Each row is a point on a tangle of strands that fork, close into loops and nearly touch. The rows are in no order.
In the rows, zero is written as 128.
Points whose rows are less than 122 apart are linked; no others are. Some points are linked to none.
k_836: [181 128 171 128 129 101 119 139 122 197 146 160 175  78 131 140 132 137
 125 131 106 138 161]
k_977: [141 113 179  96 161  76 132 166  68 103 116 152  94  97 153 163 128 127
 111 135 161 126 119]
k_672: [130 115 184 190 122 131 130 143 160  89  97 134 118  96 148 136 147 150
  79 174 113  69 100]
k_698: [ 68 136 104 106 106 155 130  89 132 123 151 112 200 113  55  90  77 104
 105 142 125 142 127]
k_813: [110 153 156 172 102 119 132 150 132 126 138 114  71 121 106 112 158  89
 157 163 129 103 120]
k_83: [128 147 135 135 134 121 157 121 152 160 151 142 106 133 114  76 107  85
 136  76 183  84 131]
k_747: [149  90 130 102 121 106 135 183 106 135 111 114 148 150 119 154 131 109
  69 132 109 121 116]
k_279: [118 145 117 161 150 184 126 142 124 101 114  81  90 119 174 151 126 137
 171 162 122 168 136]
k_324: [170  85 140 130 113 115 134  59 111 167  96 214 173  92  83 123 100 114
 105 200 131 144 154]
k_12: [140  95 154 112 156 103 152 163 161  73 130 147  94  76 132 166 129 198
 136 100 182 124  81]
k_907: [116 150 127 170 122 175 140 136  92 116 120 108  75 182 184 141 108 132
 195 143 107 140 138]
k_743: [146 111 131 125  95 114 144  79  98 183 148 213 170  91  89 131  94 155
 139 173 102 123 178]
k_691: [144  99 149  97 183  87 132 168 126  67 109 122 127  91 178 152 107 153
 111 128 154 124  87]
k_6: [166 101 141  99 124 124  96 151 120 155 128  91 113 165 122  83 119  87
  93 179 156 125 150]
k_609: [106 132  81 117 112 147  85  68 142 124 128 148 109 164 113 104 140 128
 169 182 117 151 135]
k_981: [ 93 156  96 156 126 127  76  72 136 155  67 116 144 171 118 103 182 131
  81 129  92 160 118]
k_648: [ 67 174 118 112 178 103  97 119 137 124 119  63 118 130  82 127 191 140
 130  99 102 173 133]
k_744: [142  96 154 197 132 146 157 194 129  72 122 160  76  78 134 133 155 193
 110 163 148 141  81]
k_346: [ 86 137  87 134 108 118  86  58 138 115  83 145 154 151 125 127 151 106
 140 150  86 178 111]
k_600: [161  79 155 171 116 128 142 147 200 100 100 156 110 124 136 164 153 158
 104 136 158  92  82]
k_224: [146 106  77 124 129 168 118 100 145 156 113 127 219 154 145 143  77 132
 105 113 116 144 117]
k_583: [136 118 132 120 148 125 163  76 106 150 144 188 101 146 125 106 111  81
 130  94 179  86 142]
k_552: [155  94 113 114 122 171 112 121 130 153  64 122 208 122 139 142  81  90
 111 164  81 161 122]
k_84: [142 144 156 185 104 140 171 155 178 159 157 150 129 104 138 105  87  87
 146  80 168 110 107]
k_522: [129 161 125  67 167 128  84 104 127 153 146 101 100 115  97  99 154 129
 121 109 132 150 189]
k_944: [141 126  92  88 110 124  99 146 120 121 217 115 127 129 119  62  91  99
 151 156 152  77 164]
k_387: [171 127 161 112 124 128 134 165 172 164 140 134 181  73 145 162 110 154
 129 109 105 101 139]
k_397: [120 107 163 110 107 141 145 150  95 126 179 126 135 111 104 134 105 141
 148 142 128 110 143]
k_482: [125 118 116 116 153 151 143 167 115 125 137  95  96 149 137 142  89 160
 114  94 153 137 102]
k_958: [126 108 125 192 132 141 142 197  97  74 117 118  58 113 132 149 131 173
 136 152 158 187  78]
k_693: [ 98 161 114 136 156 139 130  79 155 124  80 115  79 139 147 126 162 104
 128  95 116 171 133]
k_492: [ 87 139  94 140  76 118 146 115 145 135 143 155 202 144  63 101  68 107
 127  91 117 149 129]
k_791: [108 115 141 104 157 130 155 127  91 116 141 101 105 154  83 148 129 197
 114  78 143 133 117]
k_739: [106 126 106 101  92 140 186 131  93 115 170 121 111 162 119 127  77  86
 187 101 129 123 114]
k_430: [119 160 135 122 125 124 129 193 150 122 188  92 130 124 123  81 116 146
 139  83 146  64 126]
k_529: [ 94 173  94 124 125 162 139  92 147 172 123 153 150 149 110 145 104 141
 153  58 111 184 141]
k_766: [129 174 119  83 129  70  91 118 141 146 148 129 133 114 107 106 163 125
 148 107 108 145 168]
k_553: [125 116  56  46 108 100  90 133 110 120 184 130  95 151 115 122 113 132
 188 144 121 137 167]
k_253: [137  87 122 121 141 163 129  86 139 136 130 183  96 147 174 156 132 140
 165 171 166 116 113]
k_398: [103 169 160 219 117 133 141 128 124 143  94 103 127 129 146 128 180 114
  90 132  58 113 100]
k_852: [147  93 161 118 115 109  76 146 115 126 116 112 111 122  95 103 162  96
  77 196 148 120 172]
k_569: [134 114  87 134  96 128 127  94 113 196 147 141 221 180 107 115  87 155
 101 142 110 135 130]
k_778: [131 176  99 126 120  76 124 100 161 150 112 152 142 123 121 102 145  79
 154  90 122 154 139]
k_190: [159 156  97 138 123 107 175 207 133 158 135 102  99 177 163 145 119 115
 138  55 124 108 110]
k_898: [124 133 125 125 103 136 123 114 101 180 136 124 209 147  87 114 106 149
  59  96  99 144 152]
k_64: [ 88 177 100 143  95 118 146 132 120 108 143 129 138 170 159 133 103  91
 194 106 102 118 118]
k_771: [ 62 181 127 124 118 132 102 111 108 108 153  61 109 123  87  72 136 114
 152 125 112 121 162]
k_217: [119 139  87  92 133 147 136 100 145 177 139 142  94 159  99 136 140 171
 170  73 122 181 132]
k_191: [ 93 105 102  91  91 139 107 113 102  75 145 127 169 117  83 110  94  96
 132 186 124 147 122]
k_995: [ 95 165 120 139 187 104 119 150 142  98 100  67 123 116 135 149 204 151
 107  94  87 163 126]
k_685: [116 167 116 109 159 109 138 136 143 117  73 103  82 133 168 171 192 136
 143 114  80 178 134]
k_715: [ 99 169 141 178 123 152 116  87 105 170  97 107 144 160 121 139 166 134
  93 139  64 137 127]
k_441: [130 127  56 102 101 116  89 118 148 153 174 118 151 172  91  55 111 107
 116 151 158  81 129]
k_991: [125 119 161 149 124 147 146 168  69  93 167 121 108 100 124 110  91 140
 156 162 161  83 106]
k_964: [111 121 148 102 158 117 100 133 150  91 136  90 142 105 112 116 134 131
  91 119 163 108 130]
k_563: [137 138 138 143 101  92 109 135 127  95 125 123  73 151 118  73 145  67
 123 162 175  85 108]
k_516: [108 186 145 154 115 127 102 155 116 137 157  95  93 127 108 107 179 114
 175 141 106 127 161]
k_799: [149  82 123 134 117 167 109 127 135 104  42 100 179 114 125 150 135  82
  85 175  59 141 124]
k_89: [116 101 142 116  98 138 129  87 103 160 180 164 154 124 107 137 115 156
 142 160 123  95 147]
k_856: [136 118 186 195 142 139 157 155 130  80 109 166  94  52 162 151 151 151
 106 185 137 105 109]
k_984: [ 66 176 135 126 139 142 124  88 124 108 117  92 111 115  98 121 141 102
 145 114 110 159 127]
k_429: [122 141 110  59 162 111 118 138  89  97 129  92  81 155  97 100 112 125
 134 114 137 158 177]
k_352: [ 92 181 123 131 113 127 145  98 107 168 157 135 188 141  87 123  97 134
 128  70 101 148 149]
k_36: [120 136 117 173 146 177 120 181  95  72 115  88  69 112 193 129 137 198
 131 150 125 188 120]
k_873: [143 145 159 143 152  82 117 209 106  65 110  91 127  37 160 136 168 130
 144 182  94 114 108]
k_423: [104 106 116  83 120 142 123 101 127 146 137 136  96 137  77 133 154 200
 133 113 149 143 135]
k_952: [143 155 160 205 122 104 175 155 113 167 105 110  92 130 153 156 178 118
  97  85  89 116 136]
k_127: [142 160 118 141 112 110 123 125 139 176 104 141 151 167 169 120 133 101
 118  81 113 126 133]
k_621: [139  92 135 114 167 172 129 101 147 131 150 139 106 133 159 154 126 199
 142 131 180  83 130]
k_941: [144 131 134 115 169 102 100 111 172 151  93 154 129 100 185 180 171 145
 131  86 109 117 125]
k_131: [116  99 103 132  87 163 165 118 155 102 153 157 185 131 135 166  79 112
 173 111 131 112  73]
k_177: [136 151 172 114 182 105  97 114 149 115  97 143 100  75 182 170 191 132
 145 133 119 124 142]
k_774: [146 138 102  49 122 114 108 139 125 117 195 118 129 124 145 106  99 143
 183 125 152 102 166]
k_638: [108 109 127 111  96 166  88 135 131  98 104  94 156 116 117 110 130  92
 117 192  91 128 126]
k_838: [113 159 141 196 127 100 172 179  83  79 114 115 102 113 154 142 122 149
 116  98 109 113  89]
k_181: [161  81 145 132 132 147 125  82 102 159 104 153 160 126  86  93 129 128
  67 175 134 121 160]
k_759: [127  97  80  82 125  86 110  69 103 132 136 163 124 155 114 131 104 114
 112 149 122 163 168]
k_123: [171  80 154 117 114 115  90 105 110 149 113 162 144 126  99 128 163 120
  83 191 120  83 132]
k_764: [155 162 127 190 119 100 174 131 127 179  76 155 116 160 141 140 144  72
  95  72 120 121 125]
k_670: [156 108 165 109 154 103 132  88 147 135 110 167 103 115 126 104 129  81
  98 124 194 135 140]
k_531: [110 107 114 144 106 179 190 141 122 100 173 123 147 161 142 130  58 107
 177 118 165 104  91]
k_284: [160 116 159 116 138  97  96 157 100 187 144 132 174 107 115 152 166 181
  85 132  86 112 171]
k_378: [126  84 120 134 105 170 158  94 145 119 109 179 141 145 152 188 120 139
 177 140 142 129  90]
k_716: [139 121 134 111 158  84 119 121 181 114 109 122 146 108 101 145 166 144
  69 105 140 130 118]
k_55: [156 124 146 154 130 145 152 147 204 135 137 151 157  93 148 131 109 135
 142  91 146 119 109]
k_56: [140 117 116 139 105 119 103 120 133 147 119 119 123 167  90  55 120  66
  83 160 159  88 116]
k_544: [148 101 127 120 150 156 124 189 156  95 139  72 139 151 165 137  96 137
  98 106 150 156 125]
k_646: [103 175 126 145  97 162 153  95  73  98 133 130 130 158 176 137 102  92
 221 142  94 125 122]
k_425: [156 122 120 148 128 145 190 189 129 124 148 132  96 147 164 174 119 147
 161  75 161 127 110]
k_113: [170  68  86  98 137 156 104 108 155 150 116 125 165 177 180 120 108 125
  99 140 141 149 128]
k_409: [156 117 130  97 157  75 108 135 185 123 120 140 153 108 150 184 181 154
 109  67 133 142  94]
k_449: [157  97 188  99 152 110 143 112 124  86  84 153  89  87 145 151 131  84
 123 131 164 131 142]
k_193: [141 105 146 130 150 166 149 131 112 110 181 128  90 104 161 105  91 194
 155 163 179  83 125]

A tip is a point with one link. Name the tips that can be reached along the links from each point below, in the order of the rows.
k_952 -> k_609, k_429
k_958 -> k_600, k_553
k_529 -> k_190, k_544, k_113
k_83 -> k_12, k_284
k_941 -> k_964, k_177

A fork is a point with three links, a tip a point with one. Leave the first point through the second and follow the links. Name the first fork or tip that comes.
k_531; k_739 -> k_600
k_397; k_89 -> k_56
k_429; k_522 -> k_609
k_836; k_387 -> k_12
k_346; k_981 -> k_429
k_12; k_691 -> k_284

Name the points in between on the shortest way along the links from the first point to the second, in order.
k_977; k_836 -> k_449, k_670, k_583, k_83, k_84, k_55, k_387
k_984; k_991 -> k_771, k_516, k_813, k_563, k_56, k_6, k_852, k_123, k_181, k_324, k_743, k_89, k_397
k_600; k_397 -> k_672, k_856, k_744, k_958, k_36, k_279, k_907, k_646, k_64, k_739, k_531, k_131, k_378, k_253, k_621, k_193, k_991
k_482; k_113 -> k_791, k_423, k_217, k_529, k_352, k_898, k_569, k_224
k_346; k_429 -> k_981, k_715, k_398, k_952, k_764, k_127, k_778, k_766, k_522
